Points on a hilly landscape, in no order, each with its height.
From any point a ball rolls to the lowest of the 2 points nearest to it. It stops when none of these is lower. Distance is the straight distance between rows; heights are no part of it.
<1768>: [213 102  50 143 124 101 115 135  90 152  88 140 131  67 119  95  81  86
  90 135 148 126 106  80 181  67 120 119 119 130 106 128 100]  h=3.32
<238>: [203 135  43 119 156 111  96 118  39 103  98  91 131  55 120  89  77 105
 136 106 144  93 124 125 190  86 124 105  78  88 136 164 126]  h=4.24
<1674>: [104  88 219 101 120 109 123 163 182 125 185 142 131  92 136  84 207 140
 165 127 115  91 138 219  87 182 117 127 131  73 153 173 122]  h=5.30
<239>: [222 108  59 127 182 136 133 144  59 134 105 118 115  29 106  74  47 107
 110 119 106 106 139 115 160 100 110 104  95 118 139 167 109]  h=3.94
<831>: [135 121 213 123 108 119 150 155 201 157 167 123  96 102 145 115 192 158
 144 114 111 165 154 191 125 178 112 142  88  92 147 102 149]  h=5.86
<697>: [149 138 112 150 114 143 131 137 137 164 124 138 122 156 164 185  98 114
  75 157 114 180 125 117 165 100 138 120 173 180 123  93 132]  h=5.32
<981>: [ 87 170 100 146  84 115 117 134 149 167 137 172  80 194 186 186  99 118
  68 125 123 144 144 133 132 113 134 135 173 191 163 110 150]  h=5.64
<713>: [204 103 115 115 166 136 136 153  97  99 124 113 145  51  97 116 109 118
 105 128  88 115 117 101 157 103 123  73  92  89 126 161 148]  h=2.35
<141>: [180  99 162 114 142 131 127 142 149 124 137 133 150 105 104 141 159 108
  99 115  81 162  88  98 179 138 113 122 129 118 110 115 129]  h=3.91
<1559>: [117 119 155  88 157 125 127 136 113  76 103  72 127  86 113 110 157 170
 215 117 178  80 183 154  89 169 112 134 120 128 134 119 114]  h=2.89
<385>: [ 98 115 150 130 128 107 109 110 137  83  97 110 143 117  92  87 149 131
 185  97 166 117 121 108 135 127 124 170  91 104 107  95  59]  h=3.84
<828>: [135 107 210  94 100 126 124 152 207 132 183 141 101  85 139  95 175 145
 138 135  98 148 137 211 100 166 124  98 111  59 152 154 148]  h=5.57
<1552>: [137 135  86 144 172 137 101 109  74 119  99  82 133 115  87 121  58 105
 141 137 172 113 114  70 147  91 134 118 123  80  82  96 106]  h=3.37
<1192>: [183 122  93 150 149 158 145 136 158 168 121 158 116 110 143 124  88 112
 115 116 130 191 115 125 196 109 132 168 113 144 114  98 109]  h=3.35
<222>: [140 158  57 119 119 158 136 126  95 100 107 136 131 110 149 156  71 129
 129 136 163 114 132 151 113  96 168 100 129 158 132 154 126]  h=2.68
<627>: [ 96 137 127 139 110 137 125 119 120 146 118 119 158 166 103 160  95 124
  98 158 153 174  87  89 127  97 131 152 162 145  96 102  94]  h=4.78
<890>: [ 84 141 158 119 180 159 116 136  73 104 147 126 136 145 105 138  81 144
  93 181  96  93 130 109 100 144 101 105 207 167 128 167 116]  h=4.93
<315>: [106 106  96  96 119 110 101 107  49  71 140 129 134 136 130 133 107 155
  98 152 115  73 133 120 140 129 125 112 172 131 146 193 171]  h=5.29
<1101>: [ 68 139 118 155  89  71 116 102 115 167 138 138 118 206 172 126 153 143
 130 136 159 127 151  78 136 126 133 172 151 172 118 127 132]  h=2.61
<1717>: [128 157 116 145 107 154 144 126 157 162 147 176  93 171 172 165 109 120
 100 133 109 195 130 141 152 131 147 138 145 174 158 100 161]  h=5.48
<993>: [121 176 188 147 184 199 169 132 170 170 123 118 110 164 126 152 102 113
 115 144 122 176 132 147 130 152 120 154 119 150 145  81 104]  h=3.12
<689>: [173 117  91 130  75  67 130 122 147  95 115 149 114 133 170 133 162 111
 114  73 125  92  87 130 161 112 147 131  85 142 132 150 136]  h=2.50
<294>: [163 137 161  81 134 138 151 140 122 115 141  95 117  60 133 111 151 155
 165 112 158 104 152 166 104 157 123 109  69  61 157 181 145]  h=3.49
<1074>: [142 103 165  89 129 116 127 125 109  98 143 102 147 115 120 123 162 149
 132 107 114 106 112 122  96 145 149 107 102  91 135 170 167]  h=3.89
<1218>: [147 131 110 120 112 110 125 122  91  79 111 151 149 129 111 168 122 139
  92 138 139  97 105  71 162 115 139  85 150 151 116 169 148]  h=3.19
<1289>: [106 103 121 113 101  90 107 121 125  94 126 112 111 139 150 116 168 154
 172  87 129  81 161 133 109 138 140 144 127 107 130 137 156]  h=4.39
<1311>: [120 154 102 129 109 141 143 139 111 144 119 133 109 172 141 174  78 136
 119 105 177 147 124 101  92 127 144 136 133 158 129 123 127]  h=2.51
<1638>: [201 114  44 146 158 126 144 150  97 167  92 136 102  65 130  79  83 101
 127 130 102 115 125 113 129  85 110 128  85 119 123 124 107]  h=3.62
<965>: [110 136 171  96  89 108 131 122 113 138 165 171  99 134 150 131 141 143
 110 136  54  94 134 165  84 170 127  83 155 135 171 183 183]  h=6.15
<1072>: [ 73 139 174 111 143 134 128 132 101 133 175 160 117 144 121 120 126 150
 118 154  53  89 142 119  62 157 112 107 162 150 141 183 152]  h=6.34
<1059>: [137 130 183  99 113 128 157 128 161 146 174 168 135 148 124 127 171 114
 110 115  62 173 104 179 114 166 132  99 114 114 170 127 167]  h=4.01
<1630>: [168 109 107 142  88 108 115 132 156 113 115 142 144 127 169 113 193  89
 122 113 112 135  70 134 189 103 148 148 110 145 126 126 134]  h=2.24
<821>: [ 81 130 218 135 129 131 117 136 142 179 204 142 103 125 132  94 199 136
 141 156  56 130 145 175  50 205  83 124 155 117 132 161 152]  h=5.69
<1578>: [ 80  89 184 151 139 122 123 111 145  99 173 132 164 152 104 110 186 122
 114 128  57 116 107 105 156 166 117 134 137 127 113 142 134]  h=5.53
<1270>: [161 169 105 137 142 184 146 145 136 131  90 116 103 109 140 129  47 135
 149 144 157 128 142 150  95 114 147 123 130 137 150 127 121]  h=2.34
<1728>: [183  91  87 144 127 115 146 125 120 127  90 134 153 121 117 115 145 100
 121 130 107 164 102  99 148  94 134 109  85 132 114 115 132]  h=3.88
<35>: [ 93 155 196  98 130 150 140 136 131 118 148 141 104 108 120 117 165 159
 162 120 123  99 134 182  54 182 126 109 132 106 186 167 163]  h=0.69
<602>: [ 70 143  81 123  87  93 126 111 106 152 123 161  95 172 157 119 131 160
 115 131  73  93 156 115  90 157 113 139 175 165 134 202 167]  h=4.95
<985>: [ 52 120 124 126 127 144 120 114 119 109 134 138 118 140 123 113 127 164
 153 137 124  88 136 136  97 141 125 158 177 135 135 161 136]  h=1.36
<966>: [120 161  55 146  91 105 144 123 138 160 118 174 106 174 149 184  94 111
  51 122 175 190 145 128 137  90 144 142 124 154 130 105 121]  h=1.40
<860>: [199 122 125 134 133 146 149 142 152 153 135 151 127 106 146 144 143  99
  94 114  87 189  95 116 215 129 117 147 103 141 129 115 143]  h=3.64
<1753>: [ 79 127 158 166 155 151 120 125 155 170 142 133 107 182 156 130 153 139
 138 138 118 150 149 129 132 159 106 175 171 172 133 116 159]  h=2.42
<1532>: [161 137 174  93 178 195 133 148 133 114 122 106 120  47 102 108  85 143
 144 128 112 128 118 165 113 143 127 131 110 100 149 147 115]  h=3.30
<1315>: [ 86 105  83 160 114  92 133  97 139 152 140 142 151 192 172 153 182  98
 115 137 156 179 138 126 178 103 144 167 119 148 109  88 118]  h=1.44
<1533>: [ 88 154 173 135 145 154 137 147 122 177 182 163 130 166 109 155 119 131
  97 150  45 121 122 103  95 164  92 107 201 176 133 155 173]  h=6.52
<1714>: [ 98 118 149 100 139  91 114 126  73  84 152  99 123 139 126 117 153 139
 151  98 144  60 141 102 108 128 140 119 116  95 132 165 166]  h=4.17
<257>: [100 130  96 133 126 113 146 125 102 167 146 130 153 171 112 175 134  97
  69 155 164 192 115  86 172  88 132 178 139 122  96  70  89]  h=5.04
<817>: [ 71 135 146 145 159 149 111 125 110 149 157 144 118 171 107 154  67 136
  94 157 108 122 124  80 106 151 109 140 203 165 109 128 118]  h=4.73
<1526>: [ 89 140 201 163 166 179 137 123 174 152 142 109 105 175 153 134 157 135
 140 150 114 182 166 146 146 172 105 163 130 163 137  80 120]  h=2.73
<1049>: [ 84 179 106 157 106 131 121 142 121 195 147 157 120 209 150 203  54 115
  66 148 139 153 139 118 107 108 124 125 204 177 130 124 134]  h=5.58
<593>: [177 114 137  81 128 126 129 132 134  95 164 144 130  60 161 104 142 133
 143 116 112 100 134 215 119 136 160  74  87  99 172 206 166]  h=1.60
<1084>: [126 126 178  93 162 156 118 141 136  96 151  75 124  64 115 129 151 166
 187 117 155 104 175 183  86 162 119 114 110  98 141 157 136]  h=3.18
<74>: [163 120 113 112 106 102 131 120 128  89  80 132 147 119 146 107 124 158
 149 106 155 108 125 150 123 112 161 135 102 130 148 159 111]  h=0.63
<1173>: [211 117 123 117 130 139 140 157 132 135  97 136 165  89  93 180 124 114
  83 131  97 143 120  82 194 115 107  95 145 149  94 112 132]  h=4.16
<332>: [204 138 134 123 124 159 163 153 149 149 111 178 115  97 124 151 117 114
  84 118  68 169 102 140 166 122 133  93 108 141 168 124 153]  h=3.36
<1744>: [138 116  89 129 114  87 117 111  88  86  88  99 154 131 110  86 144 106
 181 129 151  89  97 129 159  98 169 108  79  97 112 132 126]  h=1.80
<265>: [ 79 150 218 138 171 188 139 129 158 143 143 114 108 154 122 148  92 134
 121 142  84 131 133 139  76 179 101 114 159 148 155 128 118]  h=4.71
<963>: [ 88 116 116 114  99  79 138 116 115 104 130 140 122 158 163 108 174 152
 166 117 101  63 155 155  73 186 129 142 156 119 150 174 152]  h=4.60
<855>: [176 143  53 120 111 119 118 120  98  77 106 151 158  92 125 180  74 130
  86 155 156 101 120 118 152  84 150  78 155 159 113 154 116]  h=2.96
<865>: [ 95  91 150 153  97 108 105 104 166 142 133 116 123 177 176 101 232 143
 158 121 102 136 140 141 159 176 111 175 149 154 133 125 161]  h=2.37
<1305>: [ 41 122 156 160 117 102  83  77 124 120 129 110 134 190  99 117 135 121
 143 134 153 127 142  70 128 160 117 162 146 134  97 121  75]  h=3.14
<746>: [ 97 168 133 126 171 176 132 144  89 112 115  70 124 144 131 157  53 144
 125 145 138  94 149 114  77 124 138 118 147 129 142 155 134]  h=2.36
<1014>: [ 99 142 218 138 177 185 109 136 169 123 139  79  98  97 111 123 148 139
 159 113 132 138 139 137  91 182 103 145  93 123 132 114 106]  h=4.03
<673>: [125 103 180 113 157 127 126 128 145 120 113 104 133  80 103  77 148 123
 188  72 148 124 105 132 131 155  97 166  72 110 125 102  70]  h=3.77
<114>: [ 84 123 134 130 133 122  98 110  98  99  99  70 129 139 124 123 141 165
 199 126 177  81 165 114  93 147 112 151 145 143 114 111 103]  h=2.62
<849>: [ 87 133  80 147 102  89  83 102 101 124 141 153 115 177 152 150 122 138
  87 153  93  95 146  87 130 136 119 113 177 171  89 182 153]  h=5.09
<877>: [ 83 133  51 164  82 101  93  93 135 170 139 121 140 184 163 162 138 103
  81 156 166 160 150 104 150  92 157 138 145 144  90 110 127]  h=1.81
<1597>: [ 68 122 125 151 102  68  95  88  93 150 138 135 150 206 119 127 137 121
 113 146 160 143 132  66 155 119 124 168 154 140  91 103  95]  h=2.85
<56>: [199 110 116 127 112 125 104 140 153 134 131  82 111  79 155 101 171 116
 135  97 105 147 120 140 153 131 135 107  63 122 117 149 155]  h=0.37
<524>: [ 93 138  81 158 110  92 106  96 108 149 166 126 162 163 111 155 109 104
  98 172 191 109 125  91 135  60 159 103 148  99  59  85 100]  h=3.71
<1437>: [119 152  98 128 127 137 134 140 126 174 129 133 153 174 125 203  49 112
  42 174 167 165 132  87 122  91 123 122 215 144 112 103 107]  h=5.41
<1466>: [176 171 134  82 157 175 157 161  77 101 131 158 117  72 108 143  84 141
  95 140 113  97 112 156 119 122 131  83 133 104 176 162 169]  h=1.55
<417>: [ 98 113 132 105  92 104 130 137 158 111 118 128 112 129 158 126 192 174
 178 109 105  94 176 184  53 188 103 126 162 134 171 140 172]  h=4.79
<474>: [ 83 136 197  81  96 104 152 150 172 121 140 135 107  93 125 102 190 168
 189 143  99  80 184 212  41 196  77 121 150 113 168 128 145]  h=4.96
<1310>: [194 100  46 180 123  99 140 122 125 164  84 157 131  98 128  89 120  83
 102 116 123 168 103 105 181 100 114 144  85 131 104 123  87]  h=3.59
<515>: [204 158  66 138 116 139 182 145 126 155  88 203 119 110 121 149  98  91
  75 119 116 169  98 132 166  98 127 125 113 144 144 124 121]  h=3.05
<492>: [217 120 104 128 140 136 125 152 139 161  94 109 106  50 134  64 146  91
 152  99  91 127 108 139 149 126 113 132  58 108 129 160 132]  h=0.89
<240>: [ 79 141 154 135 133 152 138 111 142 138 136 113 131 146 126 139 127 134
 183 126 143 150 141 119 106 146 113 190 121 176 103  79  80]  h=2.11
<671>: [143 127 123 167 147 148 151 124 175 149 105 128 116 130 127 120  85 140
 144 118 175 179 148 120 148 120 130 178 108 119 135  80  95]  h=2.94
<623>: [175 131  73 127 114 117 142 134 108 124 129 159 148 121 111 155  98 108
  89 137 148 126 103  77 178  69 131 132 150 134  79 100 109]  h=3.27
<808>: [ 56 127 140 163 154 165 110 113 129 168 142 105 139 178 114 153 131 104
 103 161 146 185 119  95 135 134 117 172 165 170 100  94  77]  h=5.06
<949>: [ 95 158  81 145  95 115 147 122 152 182 126 132 118 166 137 155  87 134
  93 154 202 185 158 130 118  99 148 162 141 121 108  87  95]  h=1.78
<573>: [126 162 147 115  84 128 128 129 136 128 121 178  89 154 160 151  95 157
 104 115  96 119 145 166 110 119 152  80 129 127 194 130 183]  h=1.32
<242>: [ 71 125  99 159 117  83  98  84 115 143 135 106 141 163 102  96 107 119
 144 169 217 118 140 113 109  78 146 127 141  83  75  70  70]  h=4.00
<771>: [159 153  63 146  91 113 145 127 122 154  95 135 114 142 148 134  75 131
 112 120 214 146 127 116 110  99 151 147 114 134 108 115  95]  h=2.17
<1593>: [102  87 189 131 129 115 132 133 145 117 184 113 135 147 127 101 210 123
 147 128  64 105 116 147  92 163 120 138 122 110 121 151 156]  h=5.31
<230>: [ 94 115 120 123 151 122  97 106  82  80 157 111 152 127 107 113  89 119
 147 114 138  95 114  94 136 104 148 125 133 123  87 111 111]  h=2.65
<866>: [159 132 129 141 167 144 148 127 119 127  92 118 149 150  93 157  82 121
  95 126 142 144 114  59 138 125 128  97 127 123 123 119 133]  h=3.15
<1204>: [ 91 117  61 129  85  71  90 104  94  99 120 140 102 164 181 121 160 141
 139 112 103  58 163 126  92 137 130 127 155 146 149 205 156]  h=4.80
<337>: [ 65  98 115 138 115 100 120 114 127 132 143 134 159 188 134 111 170 123
 133 141  86 141 117 119 100 136 127 168 158 164 117 109 121]  h=5.51
<1500>: [117 105  90 125 129 142  98 114  96 112 114 115 158 130 110 161  65 123
  98 164 167 138 119  85 126 104 142 123 198 129  92 123 104]  h=5.05
<6>: [197 123  67 142 168 127 121 133  77 125  75 117 148  99  83 128  77  89
 110 142 156 110 107  62 171  79 111  93 128  96  98 114 109]  h=3.06
<1225>: [153 147 115 139 142 128 164 141 144 165 118 137 114 144 166 130 169 122
 148 108 133 196 158 160 153 117 129 181  82 159 136  73 135]  h=0.55
<814>: [122 128 170 142 176 177 150 137 136 126 131 118 160 138  87 169 124  85
  88 159  88 148  93  71 160 119 109 131 129 158  88  83  94]  h=4.74
<927>: [ 97 116 137 148 124 119 123  98 147 101 109 127 153 168 106 101 138 150
 142 123 161 132 121  94 145 125 144 167 132 118 125 115  91]  h=3.50
<1433>: [173 134  75 116 136 112 144 129  64 115  82 108 145 108  98  91 108 110
 159 118 154 106 109  97 135  86 141 123  65  97 112 138 101]  h=1.51
<77>: [125 106 152 140 119  81 119 103 150 113 118 102 164 163 132 103 208 109
 175  94 134 124 103 115 169 159 145 155  93  97 122 119 131]  h=5.21
<1056>: [ 52 128 215 114 154 121 105 142 161 140 190 114  86  96 114 100 203 151
 180 147  96  96 170 180  47 212  66 131 156 109 146 178 125]  h=5.43
<920>: [106 151 103 118  91 119 104 126 116 122 103 147  92 157 154 141  80 159
 109 115 138 117 157 153  78 130 145 108 157 152 185 158 170]  h=0.97
<391>: [205 135 104  98 100 132 152 152 134 111 108 153 104  44 135  92 112 142
 134  78 106 106 119 176 153 128 143 105  62  97 176 178 136]  h=6.65
<1153>: [108 168 120 124 141 173 123 146 136 121  97  91  95 127 158 148  78 171
 171 139 163 107 173 145  70 137 136 129 158 149 147 132 136]  h=2.02
<10>: [101 135 206 102  93 126 112 139 135 170 214 147 106 116 132 123 153 139
 125 153  53 121 141 187  73 168 118  89 154  98 154 157 183]  h=5.95
<4>: [165 138  84 151 120 139 134 143 132 147  85  97 104 112 130 100  98 124
 145 120 172 142 127  94 136  96 133 165  98 109 110  91 113]  h=2.52
<659>: [144 145  62 146 115  93 152 110 126 184 146 131 147 137  96 144 102 101
  73 156 203 188 108  96 156  75 140 171 123  95  76  75  69]  h=5.26
<666>: [115 105 100 177 127  87 122  94 136 149 112 126 149 153 121  97 154  92
 161 135 176 171 125 102 204  96 143 175  94 101  94  74  74]  h=1.07
<586>: [112 128 106 148  95  98 111 126 121 136 127 133 119 183 156 147 162 125
  92 131 131 128 111  95 141  99 139 136 125 173 129 121 158]  h=2.38
<825>: [138 121 156  96 115 168 130 131 127 118 151 154 141 113 122 138 141 132
 120 148  56 136  88 168 103 133 129  63 158 152 145 146 158]  h=4.65
<532>: [ 98 126  59 157  95  84 104 107 135 131  98 130 130 175 167 131 148 118
 128 133 180 130 134 112 115  87 156 126 141 139 121 121 129]  h=2.10
<1391>: [ 70 105 183 131 126 135 122 138 172 120 123 118 108 127 124  94 195 145
 177 109 120 119 141 155  97 164  95 173 131 122 145 110 134]  h=4.77
<1127>: [165  84 195 113 132 104 137 139 177 143 161 110 141  76 113  94 198 121
 155  93 136 141 109 154 142 168 131 105  72  63 123 158 130]  h=4.68
<928>: [ 64 168 135 135 107 158 146 113 132 143 133 185 106 173 125 125 105 168
 151 142 100 116 149 149  80 166 118 138 170 150 157 135 158]  h=0.94
<1439>: [126 120 142 142 102 147 111 132 167 141 141 120 113 148 160 122 184 132
 143 126 108 148 129 146 139 152 134 153 121 148 134 126 162]  h=2.07
<1731>: [110 137 115 144 157 120 157 121 125 143 128 122 145 149 115 128 123  99
 163 122 162 155 103  93 128 116 128 171  92 151  93  73  64]  h=1.63
<1539>: [116 123 150 126 125 115 155 122 121 104 142 159 156 168 111 158 148 139
  82 124  89 121 103  78 133 145 118 100 162 147 121 154 158]  h=3.43
<823>: [164 100 165 151 128  80 119 117 168 111 132  82 151 115 125  71 199 105
 189  91 126 107 110 137 160 163 140 111  65  52 113 127 129]  h=4.98
<59>: [158 100 121 128  96  55 125 111 147  92  73 116 146 133 153  88 157 155
 180  95 183 101 141 146 140 142 141 156 101 107 141 128  96]  h=0.20
<90>: [119 138 137 139 159 157 146 144 122 128 131 134 162 161  93 192  78 109
  91 170 114 134 122  66 150 127 103 112 197 168  89 104 106]  h=4.51
<911>: [ 88 122 138 133 122 169 140 126 130 140 155 128 145 176 114 162 136 115
 115 142  66 161 113 114 109 144 129 146 159 174 113 115 138]  h=5.28
<419>: [101 144 123  98 102 147 115 128 113  84 103 138  91 120 152 126 113 184
 152 101 150  92 177 178  83 162 131 140 141 126 184 152 170]  h=0.59
<1216>: [186 117 147 106 118 147 157 165 180 143 126 151 103  62 126  98 125 138
 126  80 103 143 139 173 130 133 131 115  81  75 174 134 154]  h=6.40
<956>: [109 111  55 145  79  66 118  91 144 156 124 136 133 158 150 114 143 129
 111 148 217 135 122 136 129  80 155 166 128  99  92  88  78]  h=2.43
<1612>: [148  93 194 116 156 149 139 142 173 130 186 136 132  95 108 129 161 121
 123 100 100 161 109 142 147 172 121 125  98  96 113 148 137]  h=4.30
<779>: [132 127  75 136 124  87 120 118 103 136 139 144 176 124  75 152 107  97
  90 179 185 129  92  82 171  60 122 114 157 106  43  75  81]  h=3.48
<907>: [127 138 122 153 175 162 117 133 138 129 102  62 112 114 107 124  77 112
 167 128 173 119 142  94 124 108 140 153 108 106  98  85  87]  h=2.95
<741>: [ 76 140 216 123 161 181 130 129 162 125 144 136  86 127 117 133 122 149
 160 115 131 120 150 153  90 201  94 154 145 148 158 122 106]  h=4.41
<256>: [161 107 136 121 178 163 118 146 122 105 114  97 143  66  96  86 114 127
 154 118 109 116 116 138 141 114 141 111  85  93 124 156 113]  h=2.84
<541>: [111 136 131  94 140 152 131 134  64  84 145 151 134 129 119 150  71 162
  87 154 105  91 136 134 111 125 119  86 179 144 164 177 171]  h=5.13
<135>: [166 102 147 143 134 127 135 132 162 134 124 133 174 110 136  80 172  98
 141 105 112 156  83 145 212 129 135 178  87 128 117 113 100]  h=1.89
<1662>: [120 132 175  82 124 122 143 128 131 100 178 158 135  95 124 118 155 157
 149 135 110  90 141 200 101 159 145  89 117 101 163 202 174]  h=1.15
<52>: [154 105 161 123 189 139 100 130 126 101 113  59 152  62  99  67 151 131
 208 114 126  96 154 151 139 126 116 118  70  73 125 129 101]  h=3.28
<804>: [120 145 183 114 115 119 173 130 145 146 162 177 116 175 130 167 157 131
  84 118  78 147 130 110 135 158 117 114 137 137 158 127 181]  h=3.68
<876>: [138 140  66 159 111 114 157 118 138 163 117 156 110 155 179 156 134 113
 105 118 169 188 137 127 165 114 146 163  87 162 125  95 115]  h=1.02
<1665>: [185 127 183  92 109 147 150 149 163 135 164 151 134  82 123 129 146 117
 119 140  58 152 100 182 101 150 132  60 110 101 153 136 173]  h=4.35
<878>: [ 87 104 159 111 153 168  94 115 114  89 138 104 145 109 115  93 123 165
 150 128 112  94 126 148 104 140 135 138 133 130 133 160 125]  h=1.82
<584>: [ 97 101 181 147 157 157 113 121 157 122 140  84 132 142 107 121 187 116
 168 106 116 148 115 121 109 159 110 149 107 126 117 101 123]  h=4.46
<933>: [123 100 176 134 119 101 131 132 196 110 122  90 133 125 121 106 216 138
 190  95 146 134 156 164 149 186 104 166 106 116 128  88 112]  h=5.02
<1684>: [ 98 205 175 135  96 168 143 136 143 165 141 180  80 165 145 135  95 156
 139 137  81 100 133 161 107 159 109 110 176 131 183 122 193]  h=0.60
<1582>: [180 150  80 115  96 106 157 133 147 123  96 189 106 114 140 128 133 107
 106  98 148 125  97 133 143  95 153 144  97 134 153 129 125]  h=2.77
<439>: [102 122 132 123 149 190 139 133 111 103 139 116 171 128  84 145 124 100
 134 146  98 145 112 108 119 126 125 121 128 150 101 116 118]  h=5.01
<992>: [114 174 192 108 105 163 147 131 162 157 150 145  94 126 138 128 136 163
 164 129  94 136 120 187  94 171 130 103 137 121 180 121 172]  h=0.21
<29>: [191 122  98  78 168 142 158 168  65  76 102 143 135  63 106 144  78 135
  82 137 113  90 122 120 149  77 125  84 115 125 156 166 154]  h=1.93
<1045>: [112 145 106 136  80  98 126 130 112 126 129 179 122 157 136 193 113 135
  44 155  98  96 138  94 143 103 109  87 187 193 108 158 138]  h=5.22
<904>: [104 159 115 162 164 115 110 106  93 140 115  98 145 150  76 123  61  86
 139 146 202 130 117  73 128  82 127 109 114  97  80  62  43]  h=3.78
<1457>: [151 116 156 106 154 138 122 139  83 106 128 105 156 116 100 127 110 143
 100 115 127 129 107  87 107 129 134  84 119 123 132 163 139]  h=3.54
<111>: [131 135 152 147 135 170 123 136 168 131 114 103 106 119 144 123 128 158
 160 128 151 127 158 149 109 146 138 126 132 142 141 127 159]  h=1.70
<917>: [162 117 175 107 130 123 168 167 194 132 108 142 101  87 129  87 153 162
 172  88 123 158 154 190 103 157 113 135  99  94 182 100 135]  h=6.13
<1479>: [156 156 153 116 139 157 166 145 116 156 110 138 124 164 126 174  85 130
  88 114 128 153 118  86 105 118 134 100 152 169 148 130 138]  h=2.83
<1635>: [151 122  94 103  92 139 118 124 121  96 132 166 146 104 135 130 120 132
 109 130  72 133  98 175 142 107 149  99 142 155 146 153 150]  h=4.89
<1295>: [160  98 104 159 145 107 112 116 131 137 114 128 161 126  96  72 147  77
 146 104 119 154  89 109 210  94 132 153  95  99  92  85  86]  h=1.50
<145>: [131 106  62 131 118  91 106 111  96 117 132 127 141 137 128 118 103  99
 132 114 155 116 111  98 155  77 158 136 124 115  82  88 102]  h=3.00
<798>: [187 139  88 140 131 132 103 129 145 112 118 113 109  79 164 125 126 112
 138 106 137 108 125 131 142  94 149  87  75 139 128 152 162]  h=0.86
<204>: [157 137 106  87 134 119 138 130  61  72  91 112 135  90 136 107 103 143
 124 121 158 100 133 132 132  96 149 111  81 105 147 178 121]  h=1.09
<725>: [ 56 122 124 175 157 127 109 113 119 148 128  87 128 177 124 120  72 126
 125 162 180 116 152  88 113  97 145 150 156 124  86  87  90]  h=4.32
<1631>: [125 104 130 145 163 120 164 125 137 142 126 129 144 155 142 117 175  98
 150 116 141 200 123 140 160 131 125 190  90 133 119  59  86]  h=1.10
<1057>: [179 100 117 126 179 136 117 140  92  93 108  90 157 108  95 122 120 100
 130 133 108 106 113  83 157  84 126  74 112 113  88 110 137]  h=2.74
<235>: [192 139 105 101 131 137 112 127 120  86 136 148 113  48 152 153 120 112
 108 110 105  99 126 173 140 109 151  70  75 139 163 192 174]  h=1.35
<1654>: [137 143 187 124 167 192 150 140 156 135 125 112 108 103 109 115 109 124
 138 113 108 156 114 145 119 153 103 148 111 121 151  96 103]  h=3.56
<432>: [ 86 118  60 125  92  86  76 103  83 107 121 128 106 153 165 128 127 154
 123 139 182  80 143 135  94 110 140 128 167 149 136 183 149]  h=4.94
<1184>: [184 139 113 138 151 136 147 142 113 130  93 107 166 129 102 212  84 104
  77 165 136 137 130  59 181 110  89 101 172 142  72  90 110]  h=4.34
<1333>: [118  78 174 106 104 103 113 150 180 104 147  98 134 101 152  92 221 149
 171 103 109  90 134 174 100 164 113 151 132  93 137 137 151]  h=5.03
<835>: [136 129 127  89 138 158 119 135 112 102 144 144 107  95 142 132  81 156
 135 119 116 104 142 175 115 125 143 117 132 110 167 151 173]  h=1.08
<641>: [180 134 113 122 152 151 107 133 143 110 103  72 102  77 147 128 121 148
 165 112 152 111 165 149 109 122 141 113  98 123 136 140 151]  h=1.30
<1751>: [133 145  80 139 118 126 106 147 105 141 104 111 141 145 123 178  73 111
  63 151 183 130 112  83 126  60 137  92 180 135 115 113 125]  h=5.24
<306>: [117 132  85 119 115 165 124 124 112 124 121 150 156 152 134 167  97 123
  98 150 107 142  99 142 116 104 145  90 176 180 145 135 159]  h=5.10
<1202>: [ 49 134 241 103 132 141 142 147 174 123 153 120 106 102 107 112 211 146
 161 136  94 110 161 195  43 188  68 129 123 121 147 115 111]  h=5.18
<945>: [160 170  42 144 108  89 145 131 112 193 132 131 157 139 107 197 110  79
  39 167 191 176 107  82 186  69 121 129 143 110  66  73  96]  h=5.44
<379>: [145 109  76 146  88  82 129 103 150 115  84 120 137 145 144  88 151 124
 168 102 163 136 128 124 188 106 155 171  81 110 112  93  84]  h=0.64
<1404>: [ 87  95 130 105 144 115  89  95  76  75 132  95 151 121 116  86 115 146
 196 130 147  88 132 138 126 123 140 149 140 114 110 133  94]  h=2.27

Where does a ball stop that starts at each point below?
<332> -> <59>
<1059> -> <56>
<1578> -> <56>
<242> -> <992>
<315> -> <56>
<1072> -> <771>
